A landscape with many peaks, sampled at points; each row gives a point and its height.
From any point a climber takes the steepest step (rise divided by distance) to one of its 2 nearest points. It stops when none of these is higher. Distance is the straight distance between rows; heights are no part of it.
penu height 783: [ 47 -33  27   5  40 -53  31  -2   5   7  16  43  37   0   1  51   0  -9
 -24   8   0]
Rup height 297: [ 18  -3  -7  -2  -2 -21 -11   1  41  43  35   5  39   0  42  42  34   8
  37 -14  48]
mavar height 814: [ 22  -5 -14  38 -28 -10 -45  -1 -40  -6  17  -8  12 -20 -25  19  -5 -29
  -2 -10  -1]
vuluk height 165: [-46   5   1 -46   5  13   9  12  52  19 -37 -24 -16  36 -22   0  25 -19
   2  -8  10]
kizog height 108: [-24 -12  20 -19  22  13 -16   8  36  12 -31  17   4   2 -16  17   0  33
  -5 -48   2]
pelen height 473: [ 11  -7  -3  27  18   7 -28   8 -46 -27   3  22   4 -25 -22  13  -3  48
 -32 -44 -22]
deril height 613: [-28  -1   0 -20 -11  29  33  53 -19 -51 -21  -6 -14  17  11   1  10  12
 -32  73 -27]
Zusut height 178: [-19  35 -24 -29  16  29  19  21   4 -12 -23 -11  12  29  13   6  62  10
  15  46  -7]
bilu height 632: [-35  -1  -4  -1 -34  26 -13  55 -27 -43  -2  -6 -18   6   6 -15 -18   2
 -33  51 -13]
nofu height 505: [ 17 -13  14   8  27  13  21 -48 -15  33 -49  10  -5   4 -37 -25   7 -21
   3 -17 -20]
buzav height 676: [  2  -3  24  37 -29 -16 -19  15 -22 -41  38  38 -34  -1  18   5 -31  11
 -47  -2 -25]
rodap height 356: [ -5  16  17  23  15  25 -11  10 -16 -33   2  56  -4  -4  21   1   9  65
 -14  -4 -20]
sov height 625: [ 20  16 -24   1  15   5 -30 -24 -17  30   4  -4   8 -11  -6  -4  32  23
  25 -47  20]
regel height 21: [-18  14 -45 -27  17  37 -32   2   4  30 -34 -29  21  -4 -24 -35  32  13
  40 -28  13]
pulu height 332: [  8  15   8 -26  13 -12  48 -20  33   4  -2 -11  18  19  16  30  46 -23
  29  52  20]
guk height 620: [  9  27  -4  29  -4  41 -29 -40 -36   1 -24  34  -2 -17  16 -55  26  -2
  38  10 -19]
Vebub height 776: [ -6 -10  12   5  -4 -11  10 -12 -26   1 -15  16 -31  30 -40   9 -17 -27
 -58 -35 -31]
zisud height 689: [ 22 -31  22   8  29 -13  -1 -27 -17  -1 -18  16 -13 -11 -42   3 -20  -9
 -30 -61 -23]
Bisop height 612: [-33  -9  23 -25 -17  -4  42  18   7 -23  -4 -18 -50  21   9 -15 -36 -19
 -30  30  -5]
sud height 252: [  4 -25  27  13   7  32 -12  -7  -1  -1 -39  -1  37 -36  -6 -19 -20  16
  38  18   1]
dule height 322: [-18   9  15   2   7  -4 -17   6  34 -12  21  28 -14 -11  34  10 -29  51
  -5 -56   0]
tik height 126: [-42   1  16 -49  19   9  20  10  55  15 -23   5 -12  29  -4   0  -4  27
  -3 -23   8]
duze height 351: [-15  44 -57 -13   0  41  -9  12 -21 -10   6   4 -13   5  23 -75  15  30
  26  10  -9]
rataz height 160: [-38   2 -16 -15 -27  11 -28  28 -14  -6  -3 -22 -32  15 -20 -13 -32   2
 -30 -30 -12]
petil height 818: [ 37 -38  13  23  11 -32 -28   9   7   3  26  18  37 -38  -5  46  -7  -2
 -11 -43   3]
kon height 392: [  1  33 -51  -9  17  19  15  11 -45 -13   4 -17 -27   2  -1 -61   3  40
  -1  12 -10]
tevi height 741: [ 46  -9   8  -6  33 -23  27 -42  -5  46  -1   2  17  -2  -9   1  31 -12
  39  -3  26]
gotaz height 784: [ 27 -14  30  45  -5   8 -19 -35 -39 -17 -13  36  10 -25  -4  -5   1 -31
  -2   3 -22]
bap height 187: [-34   1 -16  -3 -26  11 -50  30   4   6  -7 -22   4   8 -31  21 -13 -12
 -16 -31   1]
nor height 124: [-21  34 -33   1   2  31 -16  15 -52 -10 -12  33 -40  35  -4 -26  26  32
 -32 -10 -42]
mifu height 538: [ 11 -10  -8  -3   9  15 -32 -27   3  23 -23 -21   5 -38 -11 -33 -11   6
  42 -45  18]
kif height 558: [-25  33 -33 -34 -11  -2  29  32  22 -24  35 -25 -33  25  46  -7  -4  27
 -20  17  14]
zakez height 813: [ 38 -40  21 -11  31 -29  20 -22  30  51  -7 -10  21 -20 -24   2  -2 -16
  24 -23  27]
zesob height 310: [-14  -2   1   6 -13   1 -30  -4  39  -7  27   0 -10 -44  42 -15 -45  35
  13 -65   8]
Kun height 435: [ -7   1   5  -8 -10 -15  -5 -31  25  37  -3  -6  -7  18 -10   7   9 -40
  19 -23  15]
bir height 296: [ -5 -10   3   3 -34 -28   3   5  36   3  36 -23   3  -1  18  18 -36 -32
   1  14  11]
Nisap height 257: [ 12  -1  -5  37 -40 -22 -19 -28  -1  -5  46  -9 -34 -36  24 -24 -52 -11
  -6 -37 -13]
torip height 140: [-30  15 -21 -13   2  20 -16  31 -24  -8 -16   5 -22  26 -23   0  -1  30
 -38 -33 -23]
fori height 723: [ 30   1  17  26  -5 -35  22 -17  -6  -5  31  19   7  -3  16  14  -8 -22
  10  49   5]
sipo height 756: [ 39 -33  23   8  34 -30  44  16   3 -10   9  -4  36 -12 -14  32 -17  24
  -9  35   7]
dun height 403: [  9 -19  23  21  12  12 -23  -8 -11   0 -24  51  35  11  -8  48  38  -1
 -11 -22 -15]
vanak height 546: [  5  29 -19  28 -25  27 -20 -28 -48  -3 -12   6  -8  -5   1 -55   7 -31
  31  43 -18]
kibi height 802: [ 45 -44  30   2  44 -42   2   5  18  15  13  50  35 -14   7  57  14   8
 -24 -47   3]
nipun height 417: [-34   3 -15 -29 -21  28   0  11  17  -1 -12 -33  -9 -13  15 -60 -34 -16
  28  15  14]
Medu height 287: [ -9  -1 -17  24 -47  -5 -35  12   8 -17  43 -18 -27 -36  29 -18 -61  20
 -14 -38  -3]
kal height 583: [-40   4   4 -32 -27  18  25  22  11 -29   0 -18 -49  16  42 -50 -29 -23
  -9  56   1]
Sab height 713: [-11  -3  16   8  -5  -8   7   1 -37 -17  11  26 -55  21  -8  -4 -28   5
 -58 -23 -34]
Rame height 452: [ 19  35 -52  -5  16 -13  39   9 -40 -22  31 -42 -21  -5  -3 -27   5  29
  -8  32   8]
gen height 581: [-18  -5   6 -29  18  33  52  32  -7 -23 -46 -21 -15  16  -7 -23   8  22
 -23  54 -39]
Repob height 873: [ 29 -27  19  47 -23 -15 -37  -8 -27  -7  10   9  39 -33 -12  26 -14 -51
   6  12  -2]
Gupad height 270: [ -2 -10  43  11   7  11  -3 -22  25  -2 -12  22  12 -26  24 -21 -26   4
  38   8  15]
tute height 733: [  3 -20  20   2   2 -17  30  32   2 -31  16 -16  18  -7 -12  21 -34  19
 -22  40   4]
nam height 230: [-25  -7  -5  -8 -18 -18 -21  27  25  10   4  -9  19  34 -29  67  13 -28
 -22 -20  12]
Bagi height 412: [ -4   2  23 -22  21   4  47 -17  19   3 -28   2   3  23  -3   6  17  -1
   7  34  -1]
pozod height 329: [-16  -7  15   7 -38   5  -5  14 -13 -26  -9 -23  11   8 -19  20 -12 -53
  -9  57  -2]
Ran height 221: [ -4   3  -6   2  18  40 -11   4  -6   5 -39   7  26  -5 -13 -10  17  38
  14   3 -13]
Lisav height 468: [-16  -1  -4 -17   1  33 -16  -9  17  11 -31 -18  -2 -28   2 -67 -33   6
  45 -17  14]
rolit height 833: [ 36 -48  14   5   6 -44  -9  17  36  26  27  -4  44 -34   9  45 -13  -9
  11 -10  28]
vuzus height 685: [ 31  -2  11  48  -7   7  -4 -21 -46 -10 -12  35  24   8 -10  17  25 -23
  -9  40 -20]
keti height 79: [-25  -1 -16 -22  22  18 -27  13  19  30 -35 -17  -1   5 -40 -10  13  21
   4 -65  11]
memef height 633: [ 28 -22  19  11  18 -23  32 -46 -11  26 -23   9   0  18 -41   3   8 -48
 -13  -3 -14]
sisog height 301: [-52  32 -14 -21 -29  19 -13  34   1 -16  12  16 -23  49  28  18  22   6
 -24   8 -10]
Kap height 353: [-32   7  -3   0 -38  35 -27  22  -5 -13 -27 -15  34   6  -3   5  12 -42
  22  59   1]
Madas height 521: [-36  -5  10 -49  16  26  51  18  18  -3 -62 -31 -21  25 -23 -19  17 -12
 -17  32 -32]
panug height 497: [ 25  -2  -7  20  17 -16  -5   2 -36 -20  24  -4 -20 -32 -16  -9 -33  48
 -21 -39  -8]
Poze height 352: [ 12  -8  33  -3  22  -1  -4 -19  24  31 -13  52  30  28   9  52  59   1
   9 -16   7]
rivu height 253: [-32  32 -40 -53  -2  22  15   3  22  13 -35 -42 -24  27 -14 -28  38 -39
  15   6   0]
Fepom height 272: [-47  28 -15 -24 -24  -7 -11  20  33   7  14  -2 -10  58   9  50  23 -27
 -22 -11   3]
Koz height 847: [ 24 -46  23   0   3 -35  -6  -9  57  35   9 -17  22 -41   1  13 -36 -20
  25 -34  28]
vopoz height 659: [ 33 -40  18  14  -6 -21 -26  -5   9  37   0   7  45  -4 -19  44  31 -57
   7 -19  21]
Vesog height 536: [ 20   0  -3   4  17 -11  33 -10 -25 -12   5 -19 -28 -13 -15 -34 -38  30
 -17  -3  -5]
roso height 283: [ -3  -7  27  17 -32  -4  -8  -6  46  -1  25  -2  11 -25  50  -9 -48 -12
  34  20  28]
vof height 651: [-18   2   6  25 -34  20 -31  34 -37 -42  14  12 -21 -10   4 -15 -34  20
 -28  12 -22]
gem height 607: [-23  12 -30 -42  -6 -23  42  19  32  -4  30 -49 -53  21  17 -15 -30  12
 -29 -16  12]
Papib height 202: [ 10  -4 -35   4  -6 -36   4  14 -15   5  26 -50  -5  -4 -36  17 -25  -7
 -27 -18   3]
naseg height 472: [ -1   7   6 -19  28   0  52 -23   3   7 -18 -11 -20   8  -9 -33 -13  10
   6  16  -6]
gitil height 369: [ 11 -14  37  22  19   6   2  -1  -6 -18  -6  58  20   0   5  35   6  30
 -20  -2 -20]
Tili height 527: [ 12  21 -27   1   1  20   5 -35 -24  17 -17 -20   7  -2  -8 -34  37 -30
  44  43   3]
punaf height 513: [  3  44 -34  -9  -6 -12  34   7 -11 -29  39 -17 -32  18  32 -24  12  17
 -12  49   6]
Ruser height 338: [ -8  15  30  13  10  14 -20 -21   5 -16   9  46 -20 -16  29 -18 -11  32
   4 -38 -14]
mezif height 312: [-21 -12  11  10 -53 -19   0  21   0 -20  26 -28  -9   3   1  18 -44 -47
 -24  41  -4]
peb height 319: [ 24 -24  32 -11  21 -26  11 -11  50  46   6  25  43   9  15  45  42 -18
  36   2  33]
sedi height 278: [ 18  10 -16  -1   5 -30  10 -14  34  25  46   0   2  -8  36  16  -7  24
  18 -19  26]
zepu height 248: [  1  44 -11 -19   3   1  44   1  10 -16   1  -7   6  26  29  20  60  -7
  14  61   8]
kubop height 334: [-36  35 -35 -32  -7  16   9  14  -4   0  -7 -10 -32  38   7 -29  22  -1
  -3   3  -8]
mafu height 770: [ 31  16  -2  45  -9   9 -41  -6 -22 -19  36  31  29 -34  40   3  19  31
  33  20  20]
zomo height 619: [ 23 -14  19  12  32   3  15 -41 -22   9 -33  10 -15 -24 -24 -34 -13  16
   2 -43 -26]
tedel height 674: [ 37   4  19  37   5  -7  32 -38 -39  -7   3  27   5   3   0  -8  12 -21
   4  67 -15]
rone height 775: [ 31 -27  12  12   3 -40   8 -15  -4  21   3   9  12  11 -30  33   0 -60
 -23 -12  -1]
kovo height 661: [ -9 -11   4 -32   6 -31  57   9  27  -4  10 -44 -36   6  -9 -10 -40   8
 -27  -2   6]
dov height 704: [-14 -20   6 -32  -8 -27  41  37  32 -27  14 -57  -5  -7  -4  15 -48   3
 -21  25  14]
zudo height 245: [ 27   9 -36  -5  16 -44  12 -10   1  29  37 -33  -6  -4  -9  11  -4  10
   1 -31  20]
misaf height 722: [  0  17 -33  19 -16   8 -52 -10 -41  13   2  -4   1  -6 -17  -5  14 -10
  10 -30   0]
Nefik height 381: [-26  16 -10   1 -24  26 -19  10   0 -12  -2  -3   6   1  17 -21  -4  -5
  22  30   3]
vupi height 186: [-16  14 -28 -22  20  27  -1  22   9  -2 -29 -11  31  13  -9  14  39  34
  12  18   3]
Nevez height 542: [  1 -19   5  -8 -11 -21 -17 -14  39  48   3 -24  23  10 -17  33  26 -64
  25 -10  35]
tusu height 641: [ 25  21 -12  -5  15   1  19 -50  -7  34  -2  -4   5   2  13 -24  38  -4
  50  13  22]
zafen height 445: [  4 -19   6  13  18  20 -45  14 -13  -8 -19  31  31 -10 -22  47  22  31
 -22 -54  -8]
lib height 748: [ 24   9  13  38 -22 -16 -13  -2  -2 -17  39  20  21 -17  37  11   3   0
  25  43  17]
kir height 721: [ 21  28 -16  42  -7  27 -56 -19 -43  -9  13  30  15 -28  26 -15  37  25
  33  -5  -2]

Call two points neighbours if one is among the 2 nearest of the other. Go from one point of each pair to the other, from neighbour to neighbour, staying as high as possible. Name the lowest point that can't be avoided.
Vebub, rone: nofu
Koz, Repob: Tili
mafu, Repob: tedel
Koz, Vesog: Papib

Two climbers start at each pair of points below. Name the first point that both come to, or write none.
vupi, Zusut: none
sedi, zesob: dun
Nisap, zudo: dun
Medu, rataz: none

For each start below, name every point that the climber comes to, in order.
mezif: pozod > Kap > Nefik > nipun > Lisav > mifu > sov > misaf > mavar > Repob
torip: rataz > bap > nam > Fepom > sisog > kubop
keti: kizog > tik > vuluk > rivu > kubop
